A landscape with many valleys, sampled at points; each row gives a point and its height.
A ball rolls from a point to whichever of its 2 nearest points has the largest drop for the distance, and stops where none of them is lower. Distance is the straight distance between rows; heights are no part of it.
j_659: [  0  22   1  13   6   4  18 -18 -20 -30 -15  -8 -18 -23  33 -19  23   0
   5   6  28  -1   4]  height 56.6
j_22: [  7  13  18   9   1   3  -1  13  10  16  10   6   5  14 -31   8   5   5
  17 -14 -28  -6 -16]  height 18.4
j_703: [  4 -10  13 -18  -7 -27  10  -1   4  -3  -2  34  11  21 -11  13  12   3
  -8  -7  21 -19 -16]  height 50.3
j_948: [ -6  19   9 -23   0  -6   7  22  -7  -1  11  18   5  22  -8  -3  13  17
   4 -12 -32 -23 -17]  height 5.8
j_795: [  1   7   9  28   7   5   8  -5  34   7  18  14 -10  10  -1  -1 -15  -3
  14   7 -15  29   3]  height 17.8
j_621: [  5  26  -5   0  -3  10  -4 -14  10 -15   1  10  17  20   5   7  -6   9
 -24  -1 -21   2   2]  height 40.3
j_921: [ -2 -25  25  -6  11 -18  17  -1   5  -7  -8  13 -23  -4  16  14   3 -16
  19  -5  25  20  -4]  height 48.5
j_103: [ 17   5 -19   8   8 -10  -9   8   1  28 -26 -44   0   7  -2 -17 -10   1
  -1  -9  29   0  29]  height 44.1
j_531: [ -8  11  -6  -6  -7  -5   5  -6  30   4  16  29  23  28  14  13   7   1
 -11  -7  -4   3   4]  height 35.5
j_779: [ 12  20  20  21  -8  12 -13 -13 -24  -1 -15 -38   2   8   5   4   1  -9
  15   0 -10   3  12]  height 51.1
j_469: [ -2  -1  12  -3 -22  18   4  17 -10 -20 -13 -45 -17   8  20  12   2   0
  -1   9   8   4  -7]  height 62.3
j_857: [ 10  21 -17  -6   3   0   2   3  20  14 -11 -24  17   1  10   3 -20  11
  -6   3 -13 -10  32]  height 12.1
j_555: [-12 -15   0   8  -4   5 -21 -11   5  29   2 -23  15 -16 -12   1 -14 -11
   1  22  -3   3  10]  height 29.6
j_464: [-12  23 -10 -14 -23  -1  11   5 -14  -7   8   9  12   6  19  -7  32   5
 -19  -7   1 -25   4]  height 67.3
j_912: [ -9   1  12   6  20  19  16 -17 -22  -8  11   3 -17   7   5  -1  -4  -3
  11  -9 -27  25  -8]  height 29.8
j_756: [-20 -10   5  -4 -11  25   0 -16 -12   9  28  17  12 -15  15  18  11  -8
  -1  15 -31  11 -11]  height 52.8
j_629: [  6  -2 -37  15 -13  -2 -15   7  13  30 -19 -40  13   5   7 -16 -10   0
  -2  17  29 -12  24]  height 40.7
j_50: [ 14  13   3  18  21 -12  -9 -16  -2   4 -16  -5   4  24 -26 -11 -21  -1
  -9  -4  -3  13  12]  height 46.1
j_530: [ -4   6  -8   5   3   0  -6 -19   4  29  -6 -31  14  -7   4   2 -21 -12
  -2  17 -12   9  36]  height 22.8
j_414: [  2  -2  12 -17   6  12  -2  -7   1 -37 -10  11  -4 -28   0   5  -4  19
 -15  22   1  -1 -16]  height 36.4
j_24: [ 22  -7 -18  23  -1  12   0  19 -12  15 -16   1   6  -6  15  -5  -1 -12
 -11 -10  30   5  13]  height 20.2
j_299: [  3 -14   5  15   4   0 -10  11 -25  23 -15  10   1  -7   5 -13  16 -19
  16  -1  26   9   3]  height 26.5
j_317: [-16 -13   0   6 -20  11 -30 -17  18 -12  12  19  13  -8   0   3   2  -6
 -14  38   2   8 -11]  height 19.0
j_439: [ 13  16  -8  22 -14  -5 -25  16  27  -8 -18  -1   4 -25  -3 -10  -8  -1
   6  24  23 -11  11]  height 25.6
j_276: [-10  -7   2   2   1  14   8 -24 -26  -5  -1  28  16 -20  25   8   9  -8
 -11  13   0   5   0]  height 51.4
j_210: [  4  19 -10 -13  -4  -7  31  -2   3 -40   9   4 -17 -35  23 -19  22  21
 -14 -16  15 -23  -2]  height 70.3
j_807: [  9  12   8  28 -16   5 -20  -6  -5   8 -12 -37  -5  29   2 -13   8  -7
  14  11  14   8   3]  height 53.3
j_262: [  8 -14   3   4  11  -3 -18   5  -8   5 -23 -21   5  13 -32  -2 -12  -1
 -12  -6   9   3  -2]  height 48.4
j_955: [ 17 -18 -23   5 -11  -9  -4  12 -14   5   0   6  10   3 -22 -23  20   5
 -26 -17  41 -14  -3]  height 58.9
j_11: [ 13   1 -21  -4 -25  -2   8   9  26 -14  10  10  14  -3   8   5  21  12
 -38 -24  29 -16 -10]  height 54.9
j_287: [-11 -37   6 -28  13 -21  18 -25   0 -18   1  30 -13  -7  11  20 -10  -2
   3   7  19  10 -16]  height 44.9
j_341: [  9  -2   1   7  18  22  23  15 -20  -4   1  16  -7   5  16  13  -2  -3
   1 -27 -13  15  -6]  height 20.6
j_424: [ -1  -2 -21  48  -5  -5 -43   8  15  18  -4  13  13 -13 -22 -17 -14 -32
  17  23 -10  -5  14]  height 34.4
j_505: [  3 -15 -23  29  15 -23 -28   5   4  16 -12  14   7  13 -34 -21 -18 -33
   5   3   3   2  12]  height 38.4
j_612: [  3  25 -22   4 -21  -4  32 -18 -10 -21  18   3   5 -15  25 -29  35  16
 -20 -19  21 -23   3]  height 69.0
j_360: [ 13  27 -10  12 -15   4   8 -10 -15 -39 -10 -28 -11  24  16  -5   4  17
 -22  -8   8 -13   4]  height 46.6
j_778: [ 12 -21  -8  -3  10  10  20  14 -28   4 -11   7  -3  -3  21  14  -2  -9
 -17 -23  17  10   3]  height 7.5
j_919: [ 15 -11   0  -6  13 -20   9   2   2  17  -6  28  11  16 -14   2  -4  -3
 -11 -16  13  -6   5]  height 48.0
j_840: [-19 -19 -27  17  -4   3 -29   1   8  35 -10 -24  19  12 -11 -23 -10 -12
  -2  27  11   2   6]  height 35.7
j_908: [  2  -5  13  29   8 -10 -12   2  -1  30  -7  -5   1   3  -3  -6  -2 -29
  23  -6  15  20  25]  height 18.7
j_187: [ 18  28 -14   7   2   3  -5 -17 -13  -9  -8 -11  12  23  -7 -14  -6  13
 -26   0   3  -5  10]  height 43.5
j_68: [ -5  -2   1  -6   6   1  13  -7  40   5  32  26   1  13   2  17  -9   7
  11  -8 -29  20  -5]  height 27.7
j_450: [-14 -24   5   1 -11  17   0 -19   0  18  34   8   9 -13   1  44  -4 -14
 -12  -7 -24  11  -3]  height 48.9
j_351: [ 24  17 -13   6   4   9  21  17   2 -29 -15 -18 -28 -12  13 -15  -3  23
  -1 -13  24   6   0]  height 72.9
j_189: [ 27   4  -8  22   9  12 -13  15  -8 -23 -19  -9 -24  -3  -2 -20   2  10
   4  -7  31  11 -15]  height 73.9
j_522: [ -9  -2   8   1  12  19  16  -7 -32 -17 -10   4 -10 -26  30  -8  13  -4
   6  15   9  14   0]  height 54.3
j_751: [ 10  14 -21  34 -11  -1 -38  17  11  12 -18  -4  19 -19 -15 -21  -6 -12
  18  23  10 -21  13]  height 30.2
j_174: [ -4 -22   4  10  -9   1 -36  -1   8 -16  -2  18   3 -27 -19   2 -11 -16
  -5  35   2   1 -14]  height 26.0
j_776: [-25  -4 -13 -46   2 -17  23  -3  10 -38  20  34  -8  12  39  13  14   5
  -7 -19  -6 -29  -9]  height 44.2
j_489: [  1  -2  15  14 -19   6 -19   7  31   2   8  12   8  -2 -22  26  -1  -8
   7   0 -15  -5 -24]  height 26.3
j_303: [-23 -17  14 -27 -16  -4 -11  -8   7  -1   3  -4   8  -8   5   6   9   2
 -10  37  11   4  -2]  height 27.9
j_6: [ -7 -23   2 -21  15  -5  13 -31  -8  -1  10  37   9 -10   6  15  -9   0
 -13   8   0  11  -4]  height 48.2
j_788: [ 21   5  -8 -19  15  -6  20  22   0   5  -5  14  10  -5  -6   6  -6  16
 -15 -22  -3 -13  14]  height 45.0
j_761: [  9 -28  -1 -14  16 -11 -13   1   2   7  -2  10   4  18 -36   2 -12   5
 -11  -5   2  -2 -30]  height 50.7
j_828: [ -3  15  19  17  -6   8   0 -13  -5  19  13 -43 -17  14  -9   6  -6 -10
  25  -8 -29  13  13]  height 48.1
j_294: [ 14  -8  12  14  29  -6 -40   7 -17  17 -24  -8 -15  -9 -29 -21  -1  -8
  33 -15  10  13  -1]  height 75.6
j_909: [-15 -23   8  -5 -10  -1  -4 -11  -1  30  29 -32  -6  15 -38  24  -1 -12
  -2  -4 -19   8  -9]  height 39.7
j_952: [-19   5  11 -26 -16  -5  19   4 -12 -28   0  -7 -14  18  25   9  17  -2
 -14 -13  -3 -18  -3]  height 65.6
j_313: [ -4 -13  10 -28   6   9   7  12 -19 -15   7  21  -5  -2  -6  20   5  12
   2 -12 -31 -14 -37]  height 19.2
j_657: [  0  11  18   9   4 -15 -11   4  23  29   5  -4   1   3 -39 -10   1   1
  32   6 -11  -2  -7]  height 25.2
j_196: [ -3   1 -26 -14  11  21   1   9  10  20   0 -18  24   3  17  18 -29   8
 -18  -7 -39  -4  22]  height 25.0
j_688: [-11  13   4 -10 -12   5  12  -1   7  10  20 -27  -9  27   6   5 -17   2
  11   2 -37  10  19]  height 43.6
j_582: [ 21   3 -25  21 -34  -8  -9  11  15   3   0 -12  13  -1  -8 -13   8   8
 -32 -14  34 -19   5]  height 57.0
j_563: [-23 -13  24 -27 -12 -12  -2  -7  -2  19  16 -13   5  12 -22   7   4  -1
   0  10 -11   1  -1]  height 34.6
j_493: [  3  15  -2   7  27   3  -2   0  16  32  -8 -22  10 -15 -27  -9 -17   7
  25   1 -26  -7  10]  height 28.6
j_819: [-18  17   6  -8   4   5  24  -7 -12 -16  14  -4 -26  15  24   0 -14  -2
  13 -12 -45   5  20]  height 37.5
j_700: [  2  18  16  28   4  -8  12   5  21  16   3  17  -4  11   5  -8   2 -12
  30  -3  -2  17  17]  height 7.4
j_567: [ -9 -29  10  16  -3   6 -10 -20  -5  22  30  -3 -15  -9 -34  24  -5 -15
   4  -1 -12  18 -14]  height 44.0
j_940: [ 12 -13   1  -6  17 -14  21   9  10   2 -10  18 -14 -18  18  -9  -9  -1
   3  -1  32  24  16]  height 51.5
j_523: [ 11  19   2  12 -10  -3 -17  16  48  -4  -7  19  13  -7  -7   9  -3   3
   3   9   5 -10  -2]  height 19.1
j_87: [  5   2   5 -18  25 -20  13   7   5  12 -10   9  -5 -10   1 -24  -8  12
  16  12  14  18  20]  height 53.8
j_702: [ 14  26 -21  -3  -4  16  27  15   9 -40   5  -2 -20 -15  31  -8   7  29
  -6 -13   5 -12   0]  height 71.6
j_19: [ -3 -11  -7  -1  17  16  -1   5 -36  29   0 -16   7  11  -9 -17   3   4
   8   1 -14  13  -4]  height 62.5
j_986: [-27  -7  19 -34   4 -14  18 -24  11 -23  29  31 -14  -8  11  26   5   4
  20  -7 -32 -13 -27]  height 34.8
j_725: [ -4  -3   2  -8  12   2  11  16 -21  24  -5 -22  -4  29   6 -10   1  -6
  10 -11  -1  18  13]  height 64.4
j_290: [ -1   8  10 -36  14  -8  21   6 -14 -19  -3  13  -1 -23   8   0   0  17
  -5   3  -7 -10   8]  height 40.9
j_684: [  7  22  10  -7   1 -27  18 -19  -4 -20  -9   3   1  -1   0  -7   9   4
 -22  -8  28 -14  25]  height 59.9
j_40: [ -8  -5  -3  -3 -15  30  -8  25  -5  16   8  -7  11  -9  16   8   7   2
   8  14 -22   6 -10]  height 56.7
j_484: [ -2   1   0   8 -10  -7 -22  -2   5   6 -13 -23 -10  12  -3 -30   5   1
  17  25  32  16   5]  height 55.3
j_452: [ -2 -24   8 -26   6   4   7  -7 -21  10  32   9 -12 -12 -33  27  -6  14
   7 -17 -38   0 -28]  height 28.5
j_32: [  8  -9  -3   8   1   0 -20  -1   5 -28 -10  38   1 -36  -8  -9  -5   3
 -13  22  22  -6 -17]  height 31.4
j_49: [-16   8  19 -22 -13   6  13  20 -21 -35 -12 -29 -24  -4  25   5  16   4
   6  -4   5 -18 -11]  height 64.1
j_326: [-22   7  25 -23  -8   9   8  -5  -7 -33  15   9 -21 -13   1  28  -4   7
   3 -10 -52 -15 -18]  height 28.1
j_76: [  2  17  -1  -3   9  -3  -2   7  31  26  -6 -36  21  12 -25   3 -20  11
  10  -7 -28 -17  11]  height 22.6
j_383: [-19 -15 -18 -15  -5  18  -3  18 -19  30  16 -23  15  15  -1  -1  -3   4
   1   9 -33   5  -6]  height 60.0
j_310: [ 13  -8  -4  -6 -12 -15   6   8  20 -17   2  43   7   1  -1   9  19   7
 -15 -21  28 -24 -31]  height 52.5
j_340: [ 21  -6 -10  30  15  -4 -41  19 -14  -8 -27   2 -18  -3 -26 -28  -3 -10
  16  -8  24   7  -8]  height 74.8
j_433: [-17 -19  11 -14 -16  27   3  15  -9 -12   0 -19 -16 -10  22  22  -1  -3
   5  12  -8  18 -16]  height 60.1
j_953: [  0  21  13   5   1 -20   3 -27  -9 -15 -11   7  -1  -4   4 -20  14  -6
  -1  16  31   2  18]  height 58.5
j_137: [-18  -1   3 -23  17 -18  23 -25   7 -32  16  36  -3   8  25  17  18  -4
   0  -1  -2 -19 -31]  height 39.9

For each start below, name the point where the ball stops.
j_953: j_287
j_340: j_40
j_684: j_700
j_262: j_700
j_464: j_40
j_582: j_317
j_779: j_778
j_360: j_700
j_761: j_317
j_756: j_317

Call two points neighbours if one is among the 2 nearest of the other. Go from one point of each pair to the other, from neighbour to neighbour, staying as low as possible. Name the highest point that can't be avoided.
j_317 / j_313: j_567
j_700 / j_778: j_299
j_857 / j_948: j_493
j_523 / j_22: j_489
